Points on a hilly landscape, in no order, each with its height.
A ball rolls from a point to whichever of its 2 nearest points has the largest drop for the distance, and stops where none of them is lower. Distance is the straight distance between rows; heights are no part of it.
sen (h 44.6): [ 56 -21  34  13  32 -17 -12   3  -1 -32  39  32   3  20 -75  29  80  27
   1  35  -6]
Vof (h 59.9): [ 36  52  38  26  -5  -8  37   6   7 -33   6 -35  21  82  23 -45 -52 -42
 -49  64  64]
fefe (h 57.4): [ 43  -3   7   8   0  -8   2 -24  42 -12 -10  -2   0  -2  38 -11 -41 -41
 -12   6  38]
maviz (h 29.5): [-36  49  48  46  40 -47  72  -2  -7 -21 -29 -53  30 -37 -12 -27 -54 -39
  29 -17  14]
Fufus (h 40.8): [ 19 -37   8  16  22 -61 -35 -32  29 -27   1  11   6 -20  36   0  28  -1
  30 -18 -31]
lamab (h 33.6): [ -2  49  57  36  13 -13  45  16  18 -15 -17 -38  46  -9 -55  -9 -45 -74
  20   7  49]
Noru (h 41.9): [ 12 -29  33  27  25 -27 -41 -14  -1 -20   1  -7 -47 -23  55  47  64 -29
  21 -29   0]
Bifev (h 43.8): [ 71  10  17  37  45   6   4   6  21 -34  13  46  -9 -12 -35  16  59  48
  49  41 -23]
mufog (h 38.2): [ 29   0 -16  -7   6 -12 -19  84 -32  61 -13  41   1 -27 -35 -12  57  44
  18  -7  -9]
tuzi (h 24.0): [-16  -3 -46  15  22 -17  14 -46 -10 -30   6  -4 -30 -17   2   2  29  67
  41 -70 -72]
sapod (h 56.8): [-63 -19 -24   2 -27  53  78  49 -21  52 -36  41  26  21   3 -33 -53 -15
  30 -45 -12]
dib (h 9.8): [ 27  24   6  24  12 -17  53 -29  14 -48 -22  32  34 -50  53 -56 -44  19
   4  -2 -15]
rab (h 27.6): [-91 -28 -21 -20 -34  28 -32 -27  23  59  18 -16   6  -9  57  48  15 -11
 -10 -48  -7]
Soti (h 25.1): [ 64  -2 -23   2  16 -39  52 -52 -10 -34  -6  48  31 -21   6   4 -17  39
 -20  -3 -27]
lus (h 26.0): [  8   4 -36  11 -15  13 -22 -32 -18  31  20 -19 -15  -3  38  32  44 -43
 -36 -70  28]
tepad (h 36.8): [ 17  44  46  49  -3  39  10  36  25  30 -29 -26  74 -11 -28 -35 -37 -69
  13  46  29]
Pum (h 18.7): [  2   1  -3   3  11 -10 -30 -56   3 -23 -34 -24 -70   2 -70  39  41  73
 -32 -92 -40]
fena (h 60.8): [ 15  55  28   9 -32  43 -31   4 -46  15 -15 -92  -2 104   5  34 -26 -18
  21 102  16]
gimag (h 65.0): [  -4    4   10  -28   31  -26    4  -17    6  -54    0  -11 -109   20
  -57   50  -55   21   16   64  -14]
zav (h 5.1): [ 82   3  23 -17  43 -71 -29   3  13  -6 -10  32 -13  36 -24  32  54  53
 -69  12 -37]
ril (h 29.9): [-41 -17  29  30 -14 -11  -1 -19  26 -56 -26 -24 -59  15  14 -28 -24  21
  91 -36 -15]
meda (h 25.2): [-68 -49 -32 -18 -13 -23 -30 -66   0   7  34 -48  30 -21  61   0  11 -48
 -34 -48 -14]
tefi (h 63.8): [-52 -10  65  38 -14  45  -6  25  76  24 -11   7  -7 -34 -42   9 -23 -43
  55  -4   5]
sika (h 54.1): [ 84  66 -13 -15  20 -11 -14 -10  22  32 -15  19  25   9  50  54  22  10
 -74  40  -6]
Gik (h 38.5): [-54 -39 -49 -23  -9  63  81 -20   7  -1 -34  52  39 -31 -23 -31  -2  24
  -4 -33 -48]
pil (h 54.3): [ -5 -40 -41  26 -16  52  41  64  -6  41  -2  33  34  30  39 -65  47 -53
  40 -29  10]
giros (h 64.6): [ 10  -3  45 -14  30 -22 -37 -26  72 -28   8  -7 -58  -8 -63  55 -53 -11
   2  69 -21]
laku (h 59.3): [-23 -55 -12  14  19  95  47  46  50  51 -29  30  39  13  26 -53  64 -41
  -1 -42 -13]
pokev (h 20.8): [ 15   3 -33  12  18   5 -34   9 -19  83  -1 -38 -55  22  25   6  49   4
 -41 -87   4]
kopu (h 43.6): [ 19 -54  16  -6  10 -26 -49  -8  45   5  59   8 -16  11 -45   5  17 -40
  20  16   1]
Kura (h 46.0): [ 11  50  41  16 -48   4  22  23 -19 -29 -61   2  30  38 -22  -9 -64   0
  48  26  29]
besa (h 29.2): [-50 -37 -16 -30 -42 -17 -11 -23   2 -11  26  29  50 -40  -7  21 -19  17
  19   1 -46]
beri (h 42.6): [ 12  59  -8  14 -55  68 -33  46 -33  99 -11 -39   7 -20 -38  -6 -56  -5
  14  40   5]
Seviz (h 43.9): [-86 -20 -16  -7  -3  48 109  24 -26 -10 -11  29  57 -61 -11 -55 -35   6
  -9 -19 -55]
nok (h 22.4): [ 30   6   3 -38   3  15 -61  78 -28  44  28  10 -13  -7  -2  19  44  48
   4  44  41]
fid (h 33.5): [-49 -43 -54 -19 -17  29  36 -18   0 -13  25  45  52 -35 -51 -25  -4  36
  41 -16 -87]
nove (h 37.6): [ 19   9 -36 -25 -11  45 -55  90 -18  99  24 -21   0 -31 -47 -16 -11  34
   9  58  19]
neb (h 28.0): [-68 -29 -14  29 -10 -22  33 -20 -23 -19  -2   2 -56  14  37   4  -8  30
  73 -55 -30]
Fezo (h 44.2): [-14  32  42  -2  11 -22  55 -11   0 -63  25 -16  13  27 -26  17 -49 -15
 -29  76  10]
dorig (h 30.2): [ -9  20   1 -49 -14 -27   3 -48 -37 -70 -41  16 -35   6  47  70  -6  18
 -30  60  -1]
Kuz (h 18.6): [ 66  24 -13 -19  27 -52  25 -45   1 -40 -12  41  -3  -6 -20  66  23  62
 -48   8 -38]
Rap (h 60.4): [ 40  56  13   2 -31  22 -11 -11 -22  22   6 -67  33 102   6 -13 -61 -26
 -16  81  23]
vob (h 27.3): [-46  11 -15 -27 -12 -15 -14 -68  10 -16   1 -44  -2 -64  79  -4 -13 -30
 -65  -9  18]
pazu (h 29.6): [ -2  19 -38  16 -41  37  -8 -16 -62  29  -3 -32 -21  14  81  27  63  -6
  -2 -64  44]
Rokov (h 26.1): [-76 -62 -28 -36 -13  -9 -12 -39  13  21  15  23  75 -23 -15   9  40  11
 -24 -39 -50]
kod (h 32.9): [ 52   3  -4   8  56 -56 -91  59 -24  58  19 -75 -40  24   1  14  71  30
 -33   2   4]
Ludim (h 31.4): [ 19 -16 -61 -49  30 -19 -60  16 -59  53  27 -50 -72  12  -2  38   6 -11
 -45  -6   7]
sur (h 26.5): [ 43   7 -52   1  37 -16 -98  10 -32  79  17 -70 -64  23  29  -7  51  21
 -25 -21  -4]
zin (h 22.8): [-44 -48 -17 -18  -8 -18  -1 -67  -5 -23   3 -27  32 -19   5  15  52  13
 -38 -66 -17]
rego (h 38.6): [ 10 -42   1 -53   8 -25 -56  22   8  22  53  27   5  23 -71  28  60  17
 -14  43   1]
pofu (h 32.0): [ -2 -19   1  56  19  11  17  -8  40 -60  -2 -10 -29  -5 -20 -51 -23  13
  76  -5 -13]
bemov (h 58.5): [ 36   0  11  27  14 -15  12  -3  38 -18  38   4  30  28  38 -21 -21 -64
 -44  51  34]
Pesa (h 28.8): [-29  19   7 -34 -10 -14   0 -62  12 -55 -58 -18 -20 -44  49  25 -60   5
 -45  22  24]
Gek (h 34.3): [ -8   5   0 -40 -50   2  -7  -6 -58 -18   7 -11   2  17  37  -3 -37 -11
  10  -3  33]
feriz (h 46.8): [ 35  -6 -23   7  -7  11   0  80 -24  48   1  64  39  -4  11 -38  31 -10
  45  -7 -34]
Dapez (h 46.9): [ 37 -45  13   7  20 -34 -51  41  48   1  17  20 -17  37 -43 -52 -26 -30
  45  28  10]
Figek (h 36.6): [ 18 -35   0  36  20 -19   2 -14  30 -58  16  38  27 -17 -13 -23  13  27
  68   2 -40]
Vaf (h 22.3): [-26  12  34  46  24 -15  57 -17 -10 -33  -7  -8  29 -51  46 -74 -60 -16
  18 -14   8]
tezov (h 64.3): [-28  -1  71  30  -3  -7 -31   1  67 -21  -5 -11  -9 -27 -70  23 -35 -13
  41  34  -1]
Ture (h 41.4): [-32  20  19 -16  -1 -26  39  -4 -33 -40  32   0  88   2   5 -32 -60 -42
 -59  59   4]
mepas (h 37.3): [-15  13 -27 -30 -39 -11  52   9 -59 -34  18  -1  55  -3 -16 -40 -62 -19
 -12  -8  31]
pubo (h 20.4): [ -33  -14  -10   18    0  -17   -1  -57  -33  -33  -15  -16  -21    7
  -32   27   38   52  -39 -116  -63]
maro (h 50.5): [ 68  39 -17 -40  14   4  23 -10  39   7  14  43 -11  16  16  29   8   4
 -83  61  30]
Zef (h 23.5): [ 62  -4  16  11  57 -34 -45  50 -18   6  -2  -6 -37  31 -18   4  71  49
 -40 -13   1]
sul (h 62.7): [-43 -13  23  13 -20  83  40  28  63  24 -31  38  13 -12 -18 -29  18 -45
  23 -16  24]
mepeg (h 32.1): [  9  -4 -18 -60 -17 -33 -27 -12 -44 -45 -16  -4 -37  50  43  29  -9   7
 -14  41  19]
zudu (h 31.9): [ -3   7  23   6 -19  -3  -5 -49 -11 -38 -41  16  15 -55  53  44  53  44
   3 -13  27]
zed (h 46.4): [ 31  43   4 -40 -17 -30  46  -3  30 -42  28  22 -35  51   8  20 -14  -6
 -56  82  -6]
des (h 56.2): [ 70  39 -24  12   5  23 -26 -40  59  29 -30   3  20 -26  70   5   1 -21
 -51  25  30]
Tida (h 54.8): [-65 -15 -32 -30 -44  69  48  61 -22  48   4  46 -25   7 -36  -9 -25   9
  33 -51  22]
Sopo (h 35.9): [ 50 -13  23  50  50 -37 -25   1 -26 -10  24 -11 -35  20  -3  14  83 -33
 -27 -60   6]
Zivo (h 52.1): [-32   2 -30 -31 -23  36 -22  67 -30  43  35   4 -56  13 -29   2 -11   8
  24 -28  45]
bis (h 49.3): [ 23  -6  15  -9 -14   2 -44  66   3  37  25   0 -43  24 -42 -41 -49 -24
  38   5  33]
Sodok (h 33.2): [-59 -23   2  32  29  23  69  -4 -10 -30  12  18  32 -42   2 -78 -22   5
  34 -21   3]
Zot (h 44.3): [ 16  54   0 -17 -53  52  -4  53 -43  40 -30   9  20   3 -29 -12 -57  -4
  31   4  40]
Maso (h 29.7): [-90  -8  26 -15 -38  33 -10 -46  18   2 -26   2   1 -47  51  34  18  33
  30 -25  10]

Call two points neighbours if one is among the 2 nearest of the other. Go from one point of each pair to the other, from neighbour to neighbour, staying as low as possible. Name the highest point that can't be avoided.
zav / dib | Soti
Pum / dib | Noru
zin / nok | Kura
rego / Pum | sen
pokev / zav | kod

For each start below, name every point that the ball comes to, in order.
maro | zed Fezo Ture mepas Gek mepeg dorig Pesa vob meda zin
tefi | sul laku pil feriz mufog nok
Gik | fid besa Rokov zin
